The views of a scene show one set of named points, each view turned or mirrored, shifted and resized as a whole, with a little noise and some points left out.
In the rows, 128 means zero.

Scene 1
View 1
(184): [111 107 134 112 136 124 122 133 117 146 137 119 109 111 157 137 111 129
 150 126 114  99 121 129 114 145 131 107 139 148 122 146  98 123 131]
(186): [123 124 111 136 125 130 120 131 120 169 145 122 114 139 166 136 118 129
 166 120  94 100 122 110 111 128 134 140 126 165 115 134  96 130 126]
(177): [132 134 144 150 116 146  99 130 130 147 135 152 131 151 191 139 143 120
 145 112 108 110 119  87 106 145 127 160 108 160 131 121 106 133 129]
(269): [128 115 129 102 119 129 124 153  96 125 159 120 101 111 142 121 100 131
 152 129 123 114 122 136 112 123 148 117 154 131 110 134 106 126 137]
(67): [130 115 103  91 117 124 139 161  84 127 174 105  89 105 124 112  83 136
 160 132 118 114 126 150 115 104 159 108 170 128  95 137 100 129 138]
(272): [101  96 111  87 141 105 143 138 100 150 144  93  90  89 129 131  83 139
 161 140 111  89 123 156 120 130 138  78 165 138 108 159  92 117 132]
(145): [137 124 150 119 113 143 108 149 104 114 151 139 116 127 163 124 121 123
 139 119 131 119 116 115 108 137 138 138 133 134 121 125 111 134 138]
(276): [133 121 117 110 113 136 125 150  96 134 163 123 104 122 144 121 104 133
 155 124 113 114 122 129 113 117 150 130 150 141 106 129 103 132 136]
(256): [135 132 103 121 117 134 130 150 104 157 168 117 108 133 147 125 103 131
 167 124 101 112 122 126 114 105 151 138 145 151 101 131 101 134 132]
(112): [131 123 119 125 120 135 117 141 113 149 152 127 111 136 161 127 114 128
 157 121 109 113 121 114 110 123 140 136 130 152 115 129 104 135 133]
(2): [110 102 132  99 137 119 128 137 108 133 139 112  99  99 144 130 101 133
 148 136 119  97 119 138 117 140 133  96 150 134 118 149  97 121 133]
(261): [126 123 118 126 123 134 123 139 113 153 149 125 112 131 164 131 112 130
 159 125 104 108 122 118 112 127 140 134 134 153 113 133 102 130 132]
(255): [137 118 137 107 113 142 120 154  97 113 158 131 105 117 150 119 112 131
 142 121 128 118 120 126 110 125 146 128 147 128 115 125 109 132 140]
(155): [122 114 128 107 123 127 127 146 103 133 149 117 102 112 148 125 103 132
 154 127 118 106 122 134 114 127 143 113 149 137 111 139 100 127 134]
(117): [109 101  85  86 137 104 153 147  94 158 161  83  84  91 118 123  72 142
 174 141 100  92 127 162 124 109 152  82 175 142  91 158  90 119 135]
(144): [133 122 158 126 115 143 104 139 114 117 141 145 120 129 174 132 131 125
 135 119 127 113 114 107 107 147 132 139 125 140 135 125 111 129 135]
(263): [117 118 149 139 132 135 105 121 130 147 124 141 122 132 184 143 133 122
 144 120 110  98 119 101 109 157 119 131 113 158 136 135 100 126 129]
(274): [116 104 133  92 128 123 128 146 100 122 149 110  95  97 138 126  97 134
 146 132 123 100 119 144 115 135 142  99 159 127 115 146 102 121 138]
View 2
(272): [155  87 128 105  96 131 123 140 110  59  90 123 132 131 139 162 129 145
  96  94 131  94 125 142 101 119 168  93 119 155 116 152 106  91  87]
(117): [170  83 137 103  91 126 129 134 103  56 101 134 140 126 140 166 125 154
 106  88 130  80 126 150  94 130 164  99 129 159 123 147 103  84  80]
(2): [140 104 118 114 104 141 113 141 112  81  92 114 125 134 140 148 133 140
  96 110 131 110 133 131 118 118 167  97 116 146 129 154 110 100  92]
(155): [144 115 123 122 108 136 112 139 109  91 111 122 128 132 140 143 132 139
 108 116 131 115 133 133 120 125 161 103 127 147 140 150 107 101  90]
(145): [128 147 111 139 122 150  98 138 112 126 122 111 121 139 139 124 138 128
 114 141 136 139 143 117 148 125 157 115 133 136 160 152 115 118  96]
(177): [120 143 117 145 142 148 112 156 117 148 127 118 107 136 134 124 133 108
 124 148 143 134 125  97 158 127 135 110 114 122 134 156 106 120  82]
(67): [166 110 133 122  94 128 116 124  99  74 114 129 144 128 146 151 129 156
 112 104 134 102 139 152 107 136 168 111 142 157 154 143 106  90  90]
(256): [159 117 137 133 118 132 126 139 104 109 131 135 130 126 138 144 128 136
 127 117 138 102 128 130 123 139 148 114 133 143 143 145 102  96  79]
(255): [144 133 117 132 108 141 102 131 107 102 117 118 129 134 143 132 133 141
 112 125 135 127 144 132 130 129 165 111 138 145 160 150 110 103  96]
(263): [117 126 115 131 137 150 114 158 124 128 106 114 105 141 135 130 133 109
 107 136 137 127 122  99 149 116 146  99 102 125 118 158 109 116  86]
(144): [123 142 110 137 126 150 101 144 115 123 113 111 116 138 141 124 137 121
 109 139 134 137 138 113 146 122 156 106 123 137 149 156 113 116  95]
(274): [145 110 117 114  99 139 108 134 111  74  95 116 131 134 141 145 134 144
  98 111 129 114 138 139 113 120 173 101 128 151 137 150 112 100  96]
(276): [153 122 129 130 112 135 115 135 104 101 123 126 131 130 141 141 130 139
 118 119 136 113 137 133 126 134 159 113 136 145 150 148 105  99  86]
(112): [142 127 129 134 123 139 119 144 110 117 123 127 122 133 137 141 130 129
 120 127 138 117 130 121 134 133 148 109 125 139 138 150 105 104  83]
(184): [135 111 117 119 116 141 115 149 116  97  98 114 120 134 136 141 132 127
 101 117 135 113 125 122 128 119 157  98 115 140 120 153 106 105  89]
View 3
(269): [149 115 145 123 120 125 127 166 114 137  98 163 138  97 147 120 144 137
 108 153 113 115  95 152 156 160 105 115 115 123 125 129 174 122 108]
(255): [150 110 149 118 113 124 128 180 117 138  93 152 133  96 139 139 147 135
 122 149 112 131  96 164 167 158 108  98 121 118 135 134 181 120 123]
(184): [114 129 131 135 120 112  92 150 106 137 108 146 131 127 133 139 134 137
 108 131 121  86  86 138 161 151  96  96 116 115 135 118 148 120 108]
(155): [138 119 137 124 119 118 113 162 111 136 101 161 137 109 145 126 139 138
 108 148 115 104  93 143 157 158 105 114 114 122 126 124 163 124 110]
(112): [137 123 142 124 105  91 115 170 117 131 122 142 135 130 150 149 136 132
 114 137 111 108  87 152 169 157 128 102 129 121 153 133 157 135 132]
(274): [132 120 131 131 130 138 110 156 104 143  86 168 141  94 142 116 144 141
 105 149 121 106  94 143 147 157  84 115  99 121 110 121 170 113  95]
(2): [121 125 127 136 128 129  96 151 105 142  96 163 138 107 136 119 137 144
 103 144 121  91  90 137 150 155  88 112 105 118 115 113 154 118  95]
(144): [132 111 141 126 108 108  99 177 116 139 105 131 117 116 117 173 137 128
 139 126 114 132  85 169 179 150 101  62 130 104 157 140 173 110 137]
(186): [120 130 140 127 103  76 108 162 116 124 136 135 131 148 150 151 126 134
 107 129 116  87  81 137 171 150 139 103 133 122 160 130 137 146 135]
(117): [136 130 133 124 135 121 126 142 103 131 103 185 162 101 177  73 140 151
  69 167 123  64 103 115 134 168 110 167  95 150  96 103 143 139  74]
(263): [107 130 128 142 104  92  77 157 112 134 122 125 116 148 114 178 125 130
 131 112 117  97  72 149 178 145 109  61 135 101 164 128 145 118 136]
(272): [122 131 123 139 137 132 102 136 101 139  97 177 154 107 156  88 139 150
  81 152 127  68  99 117 136 157  92 141  95 135  97 103 145 125  76]
(261): [130 127 140 124 106  93 115 166 114 131 124 143 132 134 147 144 135 134
 109 133 116 104  86 138 169 155 126 106 127 121 148 131 153 133 129]
(145): [144 108 151 120 105 115 113 188 116 139  99 134 118 111 119 175 141 128
 141 130 110 146  86 177 180 151 111  68 135 101 157 146 180 113 147]
(177): [120 124 140 128  89  77  92 177 118 128 131 116 114 153 120 194 127 124
 142 111 114 119  74 165 191 143 130  60 148  99 185 144 153 130 161]
(276): [155 112 153 113 109 112 139 183 119 133 101 155 137 100 153 135 146 136
 114 151 109 129  94 158 165 159 123 111 122 123 132 139 176 128 122]
View 4
(145): [ 87 107 107 136 135 135 154 135 126 172 102 125 143 150 132 148 112 120
 135 125 141 196 113 130 130 140 106  95 105 129 154 171 132 143 116]
(186): [ 98  85 119 106 126 137 156  93 127 163 112 128 126 121 103 102 114 140
 109 128 160 144 141 122 123 135 121 117 124 143 124 149 134 134 129]
(2): [ 77 122 110  77 152 115 127 141 142 148 101 146 122 175 135 110 106 105
  95 148 156 156 141 169 140 121 104 121 127 147 130 133 129  80  99]
(112): [ 88  95 125 115 134 138 146 114 122 167 105 127 131 135 116 112 121 130
 117 128 154 155 129 132 127 138 111 112 122 137 130 155 138 134 125]
(276): [ 76 105 141 113 145 130 119 132 113 165  99 124 133 150 118 111 138 124
 113 132 151 154 126 146 136 135 108 110 125 129 126 150 141 131 125]
(261): [ 86  97 122 107 136 134 142 115 127 164 111 131 129 135 113 107 122 132
 110 133 158 154 133 131 129 136 115 113 123 139 126 150 137 131 125]
(144): [ 90 107  98 126 139 133 158 129 134 168 107 129 138 150 136 144 105 119
 130 128 145 189 117 131 128 141 106 100 107 133 156 166 128 132 113]
(272): [ 66 119 138  64 157 110 104 139 128 147  99 144 114 172 128  80 130 109
  84 152 166 124 150 175 146 121 108 135 142 149 102 117 138  78 107]
(255): [ 70 116 130 113 151 120 116 154 118 161 100 130 141 166 136 126 129 109
 118 135 148 170 118 154 144 133 104 106 120 127 138 154 140 116 113]
(269): [ 69 113 133 107 148 121 113 148 113 162  96 129 132 162 128 115 134 114
 112 137 150 158 123 157 140 130 108 111 126 131 123 148 141 115 118]
(256): [ 79  97 148 113 134 130 123 119 107 164 101 121 136 131 108  98 141 134
 110 128 158 139 128 136 130 131 113 116 127 133 113 151 143 136 136]
(274): [ 66 123 128  93 153 115 110 153 125 154  94 136 131 175 136 110 127 105
 103 145 155 158 133 168 142 126 102 116 129 137 126 137 136  96 106]
(67): [ 59 115 166 100 155 116  85 152 100 160  91 124 137 164 123  95 157 112
 106 141 155 139 126 170 148 127 104 117 137 128 104 141 149 113 124]
(184): [ 83 107 109  89 142 125 142 120 140 157 105 140 123 156 124 109 106 120
 103 139 159 157 136 147 132 130 112 121 127 150 130 138 133 103 110]
(155): [ 75 110 129  98 148 122 121 137 124 157 100 131 133 158 125 112 128 115
 107 139 157 155 131 152 136 128 107 116 128 138 124 143 137 107 118]
(263): [104  94  82 107 127 140 178  99 154 164 116 137 121 138 125 129  80 130
 115 130 155 175 137 123 120 138 117 108 111 148 151 153 122 124 108]

In a view up to two points have been moved. Name them for each view, in the order of its rows, or write -.
view 1: (145)
view 2: -
view 3: (276)
view 4: (2), (255)

Scene 2
View 1
(162): [100 142 133 124 191 177 136 105 158 145 117  93 134 106 115 116 156 128
 104 108 144 121  88 162  65 129 143 117 128 130  81 132  81 147 143]
(122): [128 142 193 125 115 124 118 153  87 148 161 147 148 134  73 107 114 126
 143 138 131 115  98 106 110  98 129 153 159 124 134 117 105 122  87]
(56): [ 93 148 120 134 219 154 136  89 168 157  90  86 118 101 119 100 160 133
 100 101 152 149 100 166  65 115 136 122 129 122  71 125  87 139 140]
(222): [103 152 137 131 195 120 129 105 138 153 110 114 119 126  96  95 149 131
 121 103 157 138 103 134  84  87 132 142 152 114  99 112 107 138 126]
(170): [112 131 163 122 154 183 130 127 141 152 134 102 151 101 110 119 135 126
 114 129 127 119  84 163  77 144 140 116 126 139  92 145  71 131 118]
(81): [ 99 142 143 134 202 159 134 100 157 170  95  86 125  89 121  98 148 137
 112 116 138 157 107 167  66 125 131 120 121 127  72 132  84 123 122]
(85): [118 158 170 139 176  72 120 113  99 173 116 136 117 135  81  72 125 144
 147 119 147 164 127 107 109  60 115 170 175 105 116 102 133 108  89]
(123): [120 140 180 130 154 129 123 129 108 168 130 120 138 113  93  94 122 138
 139 131 130 144 109 134  97 103 125 145 148 125 107 125 100 107  94]
(160): [113 142 177 136 170 134 130 118 120 176 112 106 132 104 106  89 122 140
 135 133 130 160 117 145  89 113 120 136 141 124  94 134  96 105  98]
(147): [110 155 162 139 193 101 129 105 123 178 106 115 114 115  97  78 133 141
 135 118 144 169 127 132  95  84 118 149 157 110  95 117 114 111 102]
(4): [105 143 153 132 189 147 131 109 143 165 109  99 132 101 109  97 141 136
 116 119 140 148 105 152  78 116 131 131 135 124  88 129  92 123 115]
(217): [106 155 151 136 206 108 127  97 132 177  95 107 111 111 101  78 140 141
 131 114 148 169 123 136  83  85 119 145 153 109  89 112 113 114 110]
(171): [111 131 174 132 171 179 134 119 139 172 115  85 147  81 123 102 133 137
 121 140 115 152 104 173  77 153 129 116 117 137  82 153  68 108 110]
(146): [134 147 199 126 106  77 106 157  62 149 169 171 138 159  51  95 108 130
 163 135 140 116 103  76 125  57 119 176 190 119 157 102 136 119  73]
View 2
(146): [153 126  79 137 166 141 173 110 137 125 134  65 112 121 118 156 152 129
 120 123  42 173 164 118 108  74 107  79 143 174 175 148 103 132 131]
(81): [113 124 158 132 116 154 164 120 128 113 123 132 116 113 148 107 122 157
 126 132 142 114 119 144 111 125 118 142 154 101  99  98 150 116 140]
(4): [121 122 141 136 128 150 161 119 130 114 131 121 114 118 140 123 130 151
 122 129 121 123 129 139 114 113 119 129 149 115 121 110 138 118 139]
(160): [122 127 126 140 133 145 168 124 135 116 118 107 115 119 133 121 133 162
 128 129 107 134 137 137 110 108 114 118 156 132 124 104 136 137 138]
(122): [136 114  97 148 153 141 162 120 136 118 139  80 104 122 119 151 146 150
 118 118  67 144 145 131 124  86 125  98 140 152 164 136 114 130 136]
(85): [142 145 113 119 150 148 180 107 129 127 110  92 124 118 136 122 135 125
 127 141  82 169 159 123  87 101  92 101 152 152 135 127 125 128 131]
(170): [118 101 134 154 125 148 150 128 135 108 147 115 102 118 131 138 135 166
 118 114 116 106 120 145 137 104 139 130 141 111 132 110 133 115 141]
(56): [121 124 160 123 116 158 161 114 127 115 135 135 113 108 153 116 123 136
 120 136 141 115 121 137 111 120 116 144 147  98 107 107 146  95 139]
(217): [131 140 136 118 131 155 175 110 128 122 113 117 122 116 146 115 129 131
 125 142 115 145 142 132  94 112 100 120 157 125 116 114 141 118 134]
(171): [106 112 140 153 119 146 155 133 138 107 128 118 108 119 131 121 128 185
 124 119 124 107 120 149 130 112 131 134 152 112 116  95 142 135 139]
(123): [126 123 118 144 141 145 165 123 135 117 124  98 113 122 129 130 136 158
 124 125  94 140 140 135 114  99 119 111 151 138 135 115 128 134 136]
(222): [141 123 135 121 134 154 161 105 123 121 143 116 113 109 146 137 133 118
 116 135 108 135 133 127 108 105 112 121 138 117 135 130 129  91 136]
View 3
(85): [118 133 143 137 153  93 174 112  84 123 131 123 164 136 131 149  59 105
 137 132 166 140 104 142 175 157  94 151 151 126 172 142 143 140 108]
(123): [123 155 123 127 145 115 148 117 110 133 115 111 172 135 134 140  96 145
 130 125 152 143 125 145 143 145 120 163 125 116 136 151 142 124 126]
(81): [140 146 100 127 110 106 156 135 109  93  97 100 156 129 175 124 132 130
 104 106 151 137 138 153 125 178 176 179 120  89 121 127 152  93 131]
(217): [128 134 119 134 131  90 173 125  87  99 117 112 155 130 161 139  91 102
 118 118 165 138 114 149 152 177 144 166 141 109 152 130 150 116 116]
(146): [118 155 151 134 156 125 150  94 101 161 136 133 182 147  92 156  47 136
 172 142 145 151 111 126 170 105  21 151 139 133 170 155 119 175 103]
(122): [126 167 130 126 138 133 137 107 116 152 120 119 181 142 110 140  83 157
 153 134 139 149 125 132 142 113  68 162 119 119 140 155 124 149 118]
(171): [130 160  99 121 135 120 134 131 132 120  98  96 170 126 155 128 136 168
 107 115 142 137 134 152 117 163 180 175 106 103 100 148 146  85 145]
(56): [148 139  97 129  88  98 168 137  98  80  99 105 146 132 189 120 134 110
 104 103 157 144 139 151 121 184 171 187 122  85 128 113 149 104 125]
(162): [151 156  95 123  86 120 153 135 116  95  95 100 153 133 177 116 142 134
 116 105 145 150 150 142 106 163 148 189 108  78 116 120 144 112 130]
(147): [126 135 125 136 139  95 168 119  91 112 120 113 161 127 150 142  85 109
 121 120 166 138 114 149 158 169 134 161 139 116 153 136 149 122 117]
(170): [141 166  99 123 108 129 132 129 130 121  99 100 168 133 153 121 138 165
 124 111 136 147 146 141 106 146 141 182 100  91 103 139 138 109 139]
(222): [143 142 116 135 102 103 168 124  93  99 113 113 153 135 165 131 105 106
 125 115 156 148 127 139 138 165 117 175 129  96 151 120 139 134 113]
(160): [123 149 117 129 144 108 152 122 108 121 114 107 170 131 143 138  98 139
 120 123 154 140 124 148 141 160 146 163 126 115 130 148 145 106 132]
View 4
(171): [149 123 123 115 137 106 131 101 122 131 136 124 128 121 125 120 125 154
 119 125  97 132 123 127 120 123 124 139 141 147 104 103 121 118 123]
(170): [144 121 129 122 142 106 135 106 123 129 126 123 140 131 129 122 128 136
 126 119 107 127 115 134 129 129 116 135 139 135 109 101 117 111 113]
(162): [141 127 127 118 134 111 141 103 137 133 120 128 138 133 135 127 135 131
 124 120 106 142  99 133 132 126 103 133 142 148 103  97 114 127 114]
(217): [136 155 139 104 116 123 120  96 143 136 138 124 126 118 121 123 120 131
 135 112 137 159 120 119 124 113 109 126 155 166 114 122 118 140 124]
(81): [142 132 125 110 127 114 133  94 139 135 130 127 127 123 129 125 127 144
 123 123 107 148 107 126 127 121 108 134 146 161 103 101 116 134 122]
(85): [132 163 153 106 116 124 108 103 132 133 143 117 129 120 114 120 109 118
 150  99 165 153 139 119 120 111 114 125 160 154 128 143 122 129 120]
(146): [131 158 171 121 131 120 107 120 115 126 141 106 147 133 115 116 107  97
 165  85 189 130 154 132 125 116 124 122 157 124 145 152 122  99 108]
(122): [138 141 154 122 138 115 118 116 113 124 137 113 145 131 119 118 115 116
 151  97 155 124 143 133 124 123 124 129 149 123 134 133 122  99 110]
(123): [139 144 142 114 130 116 119 105 121 128 140 117 132 124 118 119 116 131
 137 110 138 135 137 126 120 118 122 131 150 142 123 125 122 115 119]
(222): [135 145 142 111 123 119 128 102 143 134 129 125 134 130 128 127 125 119
 138 108 137 155 108 126 132 118 100 129 153 156 116 116 113 132 116]
(147): [137 156 142 106 118 121 118  96 136 135 140 122 124 117 118 122 115 130
 138 109 143 155 128 119 121 111 113 129 155 162 120 127 121 133 122]
(56): [140 134 126 108 123 117 136  94 149 138 125 132 130 126 133 129 132 135
 122 122 109 158  96 124 132 121  98 131 145 164 101  99 112 142 123]
(4): [141 137 131 114 128 114 129  99 132 132 131 125 131 124 126 122 125 137
 127 118 117 144 115 126 127 121 111 133 148 153 110 109 119 128 118]
(160): [142 142 134 111 126 117 121  99 125 131 140 120 128 119 119 120 118 141
 133 114 127 139 131 124 118 117 123 134 148 149 116 118 123 123 123]
View 5
(170): [ 74  95 180 166 137 129 133 132 118 131 139  99  89 140 127 148 148 130
 120 182 114 108 115 123 144 138 138 154 114 151 153 112 138 155 115]
(146): [113  65  95  81  71  95 101 128  98  79  99 121 189 169 135 189 142 171
 182  89 139  90 160 153  92  93 138 191 144  79 102 139 187 158 154]
(160): [100 116 172 120 100 133 124 144  92 113 131 101 123 156 104 140 140 153
 135 138 115 101 123 104 141 130 122 134 148 136 141 132 147 150  93]
(147): [129 106 141 104  93 139 127 151  78 123 131 106 131 150  99 140 143 172
 155 122 110 108 148  90 141 127 131 116 153 136 123 141 160 143  76]
(85): [136  96 117  86  75 124 119 150  78 106 120 115 159 161  99 153 141 181
 176  95 121 103 158 103 122 116 133 131 158 113 109 150 173 143  92]
(4): [104 107 165 142 121 141 139 143  98 136 142 101  99 145 109 141 145 150
 133 162 109 115 132  99 148 140 136 127 132 154 138 126 142 145  84]
(122): [ 87  79 132 115  94 107 109 127 109  93 111 109 151 159 135 178 144 151
 155 125 133  92 138 151 112 108 133 185 131  99 123 124 166 157 145]
(162): [106  88 160 169 150 139 144 140 109 158 148 104  76 131 121 147 150 136
 134 189 106 124 132 102 146 145 148 132 106 169 146 121 134 149  89]
(56): [133 106 159 151 138 155 149 158  82 164 159 101  74 133  93 124 151 153
 139 173  95 133 144  67 161 156 147  92 121 186 139 134 133 141  55]
(81): [113 109 174 154 136 146 143 148  94 151 149  96  82 139 100 128 145 146
 128 173 102 119 126  86 156 146 134 112 128 167 148 127 134 146  70]
View 6
(147): [105 145 116 127 142 122 138 110 137 142 147 149 140 148 118 139 111 141
 137 128 124 140 137 118 101 157 122 130 131 119 133 118 132 129 140]
(162): [142 138 118 107 136 154 137 119 147 122 149 135 128 124 116 163 127 146
 130 120 113 115 117 148 131 136 132 141 128 134 123 121 119 121 135]
(123): [116 133 128 130 136 116 127 121 142 137 146 147 136 147 128 128 123 138
 148 127 128 135 128 128 112 141 138 142 133 139 133 121 143 132 138]
(122): [114 124 133 138 120 107 115 133 151 144 139 158 130 151 146 110 143 143
 149 127 143 127 119 124 106 145 149 142 141 148 126 129 154 130 145]
(160): [118 139 127 128 144 121 133 117 138 136 151 143 141 142 120 137 116 136
 148 128 121 139 134 130 115 137 134 140 128 132 135 116 137 133 137]
(146): [ 86 124 129 150 114  83 110 132 151 163 135 174 134 170 157  88 144 144
 148 130 159 136 124 101  78 165 144 135 152 141 125 132 167 128 148]
(81): [133 145 118 112 148 145 144 112 139 123 150 132 135 129 109 162 112 139
 137 125 107 129 128 141 129 133 126 138 122 125 132 117 120 126 134]
(4): [128 140 121 117 143 136 137 116 141 129 148 139 135 136 115 150 118 140
 139 126 114 127 127 137 122 139 130 139 126 129 130 119 128 128 135]
(85): [ 91 143 116 133 136 107 132 112 142 151 143 160 140 160 130 122 118 143
 137 132 136 144 138 105  88 168 124 128 139 122 131 123 139 125 144]
(171): [140 136 134 122 150 134 133 123 137 120 154 128 134 128 115 151 115 134
 153 124 109 133 130 152 136 115 140 148 122 141 139 113 134 136 132]
(217): [108 147 111 121 145 125 142 107 139 139 147 147 139 145 115 146 109 141
 133 131 119 140 136 120 104 156 119 128 129 117 129 118 126 123 139]
(222): [116 141 110 116 134 136 138 113 145 137 144 150 131 141 122 149 123 148
 124 124 122 123 124 126 107 160 123 132 133 125 123 125 123 115 139]
(170): [147 129 135 121 133 141 126 131 148 120 149 134 128 127 128 144 136 139
 148 120 118 115 116 157 139 117 148 152 130 150 128 122 135 132 134]

In a view up to two points have been moved. Name them for each view, in the order of its rows, or write -.
view 1: -
view 2: (81), (222)
view 3: -
view 4: -
view 5: (56)
view 6: (146), (170)
